Points on a hilly landscape, in no order, each with its height.
From any point a climber steps to the highest of the 2 points nearest to it. It stops when none of these is higher. Distance is the straight distance between rows; heights are no part of it.
k_626: [129 110 132  89 117 147 125 133  83  96 146 140 133 122  92 140 151 119
 132 141 113 135 148 138]  height 37.9
k_249: [143 114 110  87  92 127 138 141 122 142 150 116 145 121 123 115 137 137
 136 126 137 147 150 158]  height 32.9
k_178: [131 103 122 136  72 125 154 119 152 163 131 130 150 115  96 106 132 170
 117 128 139 134 130 178]  height 29.5
k_771: [146 163  96 100 139 116 127 100 204 135 180 126 135 112 116 118 163 109
 144 128 155 109  85 113]  height 30.1
k_22: [143  51 121 133  94 106 208 113  94 142  96 151 103 111 166  74 163 144
 118 127 141 200 117 194]  height 29.4
k_734: [155 124 105 160 152 108 132 123 148 145 107 119 133 121 188 122  95 129
 142 118 141 127 122 137]  height 23.2
k_20: [149  86 152 134 172 169 167 109  74 121 134 133 125 154 139 155 124 148
 188 198  99  66 108 159]  height 40.7
k_521: [126 168 111 148 108 109  85 199 133 139 133 135 145 155 132 115 124 113
 113 103 151 144 173  98]  height 24.9
k_435: [125  87 149  96 140 162 165  99 102 130 154 138 107 125 118 165 167 169
 173 175 101  76  83 147]  height 46.7
k_154: [ 99 135  79 133 126  84 181 169 144 119 127 107 112 131 205  97 169 164
 117 100 179 166 118 166]  height 16.1
k_807: [135  86 146 114 134 158 158 111  59  96 131 108 138 134 117 106 104 140
 157 199 103  88 150 137]  height 34.9
k_318: [113 137 148  94 151 164 128 158  74  81 165 125 118 159 137 116 148 134
 145 170 104 106 147 125]  height 44.9
k_916: [105 176 113  93 100 143 111 133 182 114 168 153 119 107 118 108 176 147
 150 130 158 123  79  95]  height 25.5
k_479: [134  93 112 161  99  63 149  95 168 158 119 134 145 107 104 129 152 152
  87 110  99 152 133 198]  height 32.5
k_80: [ 98 140 145 108 113 129 127 152 137 156  57 135 106 137 167 101 140  98
 101  61 174 209 125 129]  height 0.7
k_782: [ 81 115  99 132 102 111 120 138 131  97 181 116  92 105 193 200 124 218
 122 119 112 100 102 119]  height 53.0
k_596: [107 100 106 122  98  84 146  93 156 135 131 132 116 109 155 176 141 153
  85  83 132 144 109 151]  height 40.0
k_139: [127 138 154 158 132 137 168 113 143 160 104 122 101 161 143 123 150 143
 151 189 121 115 120 192]  height 15.5
k_382: [192 126 122 146 125 140 131 168  58 107 160 117 170 146 106 112  95 139
 167 166  88 102 173 114]  height 23.4
k_639: [131 151 129 134 162 123 117 121 174 130 148 123 126 125 102 141 154  82
 132 140 122  83  99 104]  height 36.6
k_558: [140 163 161 101 140 159 133 126  92 145  88 144  79 167 139 112 121  87
 149 157 156 168 145 135]  height 4.0
k_800: [ 95 155 131 172 115  89  72 182 163 106 122 107 181 132  69  55 130 131
  90  69 113 158 170  85]  height 44.0
k_695: [150  79 112 155 186 140 114 117  85  80 114 139 152 120 114 148 110  98
 149 162  76  84 181 116]  height 29.9
k_912: [ 74 112 111 116 110 159 150 126 113  78 163 122 105 110 184 170 145 219
 141 143 118  87  82 154]  height 60.8
k_252: [ 87 130 147 156 127 100  69 149 122 142 109 165 125 129 101 190 129 113
  33  86 116 157 163 126]  height 13.1
k_306: [116 151 131 199 151 132 133 113 141 147  95  96 136 123 164 145  70 118
 102 109 158 110 124 114]  height 18.4
k_693: [ 90 107 140 107 157 139 167  54  89 105  95 137  88  89 177 154 153 101
  81 108 120 125  89 130]  height 39.2
k_76: [ 95 110 104  74  92  90 132 124 139 103 185 136 137 103  90 134 180 151
  69  99 124 139 136 140]  height 19.5
k_746: [124  93 109 149 116  92 210 110 125 140 111 123 129 126 204  82 150 158
 138 133 147 161 117 195]  height 25.8
k_739: [161 157 123 100  92 122  75 190 132 144 160 153  96 156  87 163 112 119
 189 123 164 128 147  78]  height 16.9
k_762: [126  86  76 124 107  68 147  96 186 144 140 141 138  96 122 127 175 139
  92  85 150 166 113 166]  height 35.9
k_404: [133 132 127 136 117 102  84 127 152 166  85 146 113 140 127 184 105 107
  98  89 146 157 136 118]  height 8.2
k_400: [ 86 100 119  92 126 139 154  92 118 106 141 140  92 111 148 147 185 178
 139 163 116 111  94 180]  height 52.9
k_314: [ 70 161 102 159 136 108 169 161 151 112  95  92 150 120 173  72 147 147
 117  94 201 161 112 121]  height 19.6
k_453: [ 57 138 123 142 149 150 179  98  88  93 109 104 111 128 195  80 149 125
  90 126 159 107 102 129]  height 27.6
k_334: [112 139 161 145 159 159 114  80 134 153  97 148  97 142 107 193 155 100
  98 158  98 104 102 140]  height 10.3
k_47: [ 87 163 141 194 125 103 113 166 131 106 101 121 152 117 103  98 146 124
  61  97 107 142 166 108]  height 36.9
k_799: [177 181 112 163 120 100 125 159 168 134 172 113 120 130 126 140  99 134
 189 131 131  68 102  49]  height 7.8
k_440: [168 139 134 178 141 140 133 182  59 127  95 137 141 178 164  85  89 102
 161 155 127 146 190 159]  height 15.0
k_268: [173  89 132 165 184 156 129  67  84 110  89 128 142 117  91 117  91  60
 122 170  71  89 175 123]  height 35.5
k_925: [132 146 153 173 157 134 135 117 146 150 127 140  99 149  99 162 167 132
 131 192  98  98 103 172]  height 12.9
k_469: [ 86 141  92  95  79  92 110 145 174 105 193 145 125 108 109 131 200 152
 128 116 137 132 104 139]  height 21.8
k_641: [ 85 117 119 115 104 100  82 164  88 129  93 141 134 107  94 148 135 105
  61  62 118 175 167 143]  height 15.4
k_56: [128 109 115  76 140 140 147 160 110 123 132 155 102 143 117 118 192 145
 186 156 143 164 131 175]  height 8.3
k_942: [165 102 115  99 137  96 132 133 172 152 128 137 111 154 125 119 179 145
 205 150 149 174 117 184]  height 6.4
k_229: [193 111  80  99 129 123 108 123 157 127 123 128 130 129 155 164  97 116
 189  98 145 136 110 100]  height 33.0
k_466: [102 154 158 163 103 120  87 175 154 135  93 111 180 155  39  95  94 116
  97 111 138 178 166  88]  height 52.3
k_247: [186  62 146 108 116 163 147 103  63 123 155 129 155 109  78 122  85 134
 144 168  93  96 165 130]  height 30.6
k_295: [118  70 121  96  99 119 190  76 120 147 115 145  98  81 152  83 167 158
  93 115 149 158 105 191]  height 32.7
k_692: [131 124 163 151 160 143 100  71 155 124 125 122 172  99  65  95  76  71
  69 121  93 113 135  96]  height 50.9
k_68: [141 113 134 132 129 100 119 138 115 124  68 152 110 129 181 131 136  80
  93  51 148 191 134 121]  height 2.7
k_560: [194 134  99 181 144 132 116 171  85 103 126 125 134 142 143 103  94 125
 164 157 114  99 194 129]  height 19.4
k_135: [ 99 131 126 133 151 122 170  97 117 119  96 121 119  87 178 104 139 107
  71  99 162 128 100 145]  height 33.2
k_245: [132 137 110  68 153 145  99 129 133 118 152 109 137 121 111 141 123  83
 170 117 144 133 143  83]  height 30.2
k_111: [126 104 109 137 124 129 207 113 118 141 125  98 113 125 199  96 116 189
 153 154 140 115  95 171]  height 22.6
k_55: [145 164 180 142 140 196 125 109 101 118 121 108 114 152 135 150  70 135
 131 163 113  74 122  87]  height 47.6
k_953: [148 130 108 121 119 110 110 147 181 159 141 152  96 139 133 170 155 144
 190 129 153 148 105 136]  height 4.4
k_859: [113 173 154 126 122 140 135 150 138 159  79 141  86 163 145  81 146  80
 135 119 177 185 139 135]  height 1.2
k_439: [207 100 130 131 115 152 138 148  78 130 151 139 167 145  77 160  85 162
 185 175  84  84 152 130]  height 26.9
k_809: [110 155 179 145  97 131  99 176 162 133 139 121 172 132  11  73 122 161
  98 118  99 171 159 117]  height 45.3
k_305: [150 141 134  81 109 136 108 170  88 121 154 141 118 166 112  98 164 106
 180 161 146 187 171 156]  height 10.9
k_242: [ 96 135 166  92 143 196 162  69 110 134 114 116 139 111 130 116  84 116
 107 141 127 122 110 132]  height 55.2
k_313: [106  70 120 106 107 112 162 102 117 138 113 122 122  90 157 141 129 176
 113 104 142 140 125 164]  height 36.1
k_547: [165 126  83 131 132 108 128 135 178 175 120 114 148 128 150 133  82 121
 163  90 172 132 107 106]  height 27.7
k_958: [147 147 151 144 124 123 100  96 166 119 148 125 158 124  65 136 110 120
  75 119  67  90 123  83]  height 42.3
k_904: [129 140 129 154 137 140  85 141 155 121 110 104 142 129 160 163  65 141
 109  93 140  92 118  64]  height 13.9
k_128: [153 151 129 154 116 117 108 147 169 124 168 126 158 130 130 143  88 156
 137 104 115  73 104  78]  height 10.8
k_49: [160 110 156 171 156 160 142  53 121 132  99 128 166 104  91  69  79  61
  86 150  94 115 164 118]  height 42.5
k_627: [ 98 126 109 114 108 112 128 117 161 133 143 120 106 119 178 186 121 179
 139 117 147 140  92 136]  height 45.5
k_701: [144 113 159  99 120 179 137  85 137 175  88 115 135 120 146 135  69 117
 136 135 147 136  99 143]  height 45.6
k_343: [101 155 118 145 140 110 106 164 113 123 116 133 130 137 143 114 163  93
  84  92 134 151 153 131]  height 30.3
k_402: [142 127 146 131 186 138  98 137  89  74 151 124 143 147 104 141 115  96
 154 144  77  77 147  78]  height 24.8
k_622: [141 113 141 159 104 125 154 104 132 165 127 112 165 113 106 122 115 147
 104 140  95  94 140 146]  height 33.1
k_901: [150  89  95  92 111 111 116 108 154 128 153 121 119 104 154 203  93 170
 176  97 127 115  84 123]  height 39.5
k_687: [135 123 142 153 127 166 140 115 116 151 129 118 146 134 132 111  93 151
 126 170 127  97 122 114]  height 38.0
k_518: [139 156 152 133 166 155 105 117 102 133  96 136  90 141 140 160 120  90
 121 140 135 126 113 121]  height 7.2
k_462: [111 157 196  91 145 186 106 124  70  97 148 106 130 164 125 119  90 119
 144 185  92  97 131 118]  height 37.7
k_635: [107 148 146 161 101  96  70 137 170 180 116 144 108 137  80 175 139 130
  87 111 122 153 146 146]  height 10.7
k_429: [107 146 149  51 159 157  87 136 119  66 184 118 152 139 115 101 132  99
 150 127 119 126 133  67]  height 24.7
k_256: [128 162 157 104 175 159 106 154  98  72 180 115 120 152  98  85 123  78
 166 153  89 100 123  63]  height 20.0
k_514: [145 136 127  62 121 183 113 117 117 131 116 129 129 128 128 133 105 115
 160 126 163 123 109 117]  height 37.3
k_865: [ 88  89 100  88  85  92 114 135 133 114 120 143 128  85 121 133 165 127
  46  63 136 171 146 147]  height 17.6
k_239: [ 92 121 139 101 152 150 144  60 104 117 117 123 126 102 121 134 132  93
  73 150 101 107 109 122]  height 46.1
k_730: [160 171 122 146  98 105 123 147 186 151 173 131  99 124 114 160 137 163
 188 151 126 112  85 103]  height 4.8
k_118: [132 137 127 141 149 170 189 114 111 132 130  97 119 146 185  95 132 146
 164 192 135 103 109 166]  height 19.1
k_72: [152 136 111 100 118 108  94 194 123 137 146 145 111 171  76 124 151 114
 191 139 146 170 166 119]  height 13.6
k_637: [122 142 109 148 124 108  78 147 123 130  79 150 123 127 164 177  95  87
  94  34 149 180 152  85]  height 5.4
k_675: [162 178 129 149  91  91  77 214 151 169 144 135 129 153  96 134  92 129
 155  97 151 120 154  66]  height 20.6
k_9: [132 133 145 148 168 118 118  76 169 109 157 125 162 105  89 143 143 116
 108 149  69  59  84  89]  height 44.6
k_906: [ 94 176  97 171 150  71 128 153 165 139 110 132 140 128 158  76 167 106
 109 104 170 171 139 127]  height 24.3

Call two points neighbours if one is among the 2 nearest of the other. Go from one point of each pair to the other, from neighbour to neighbour, staying as high as possible. Name the lowest point that can't be avoided.
k_318 and k_55 => k_462
k_9 and k_627 => k_80
k_627 and k_318 => k_178
k_466 and k_55 => k_154
k_9 and k_242 => k_256
k_9 and k_692 => k_958
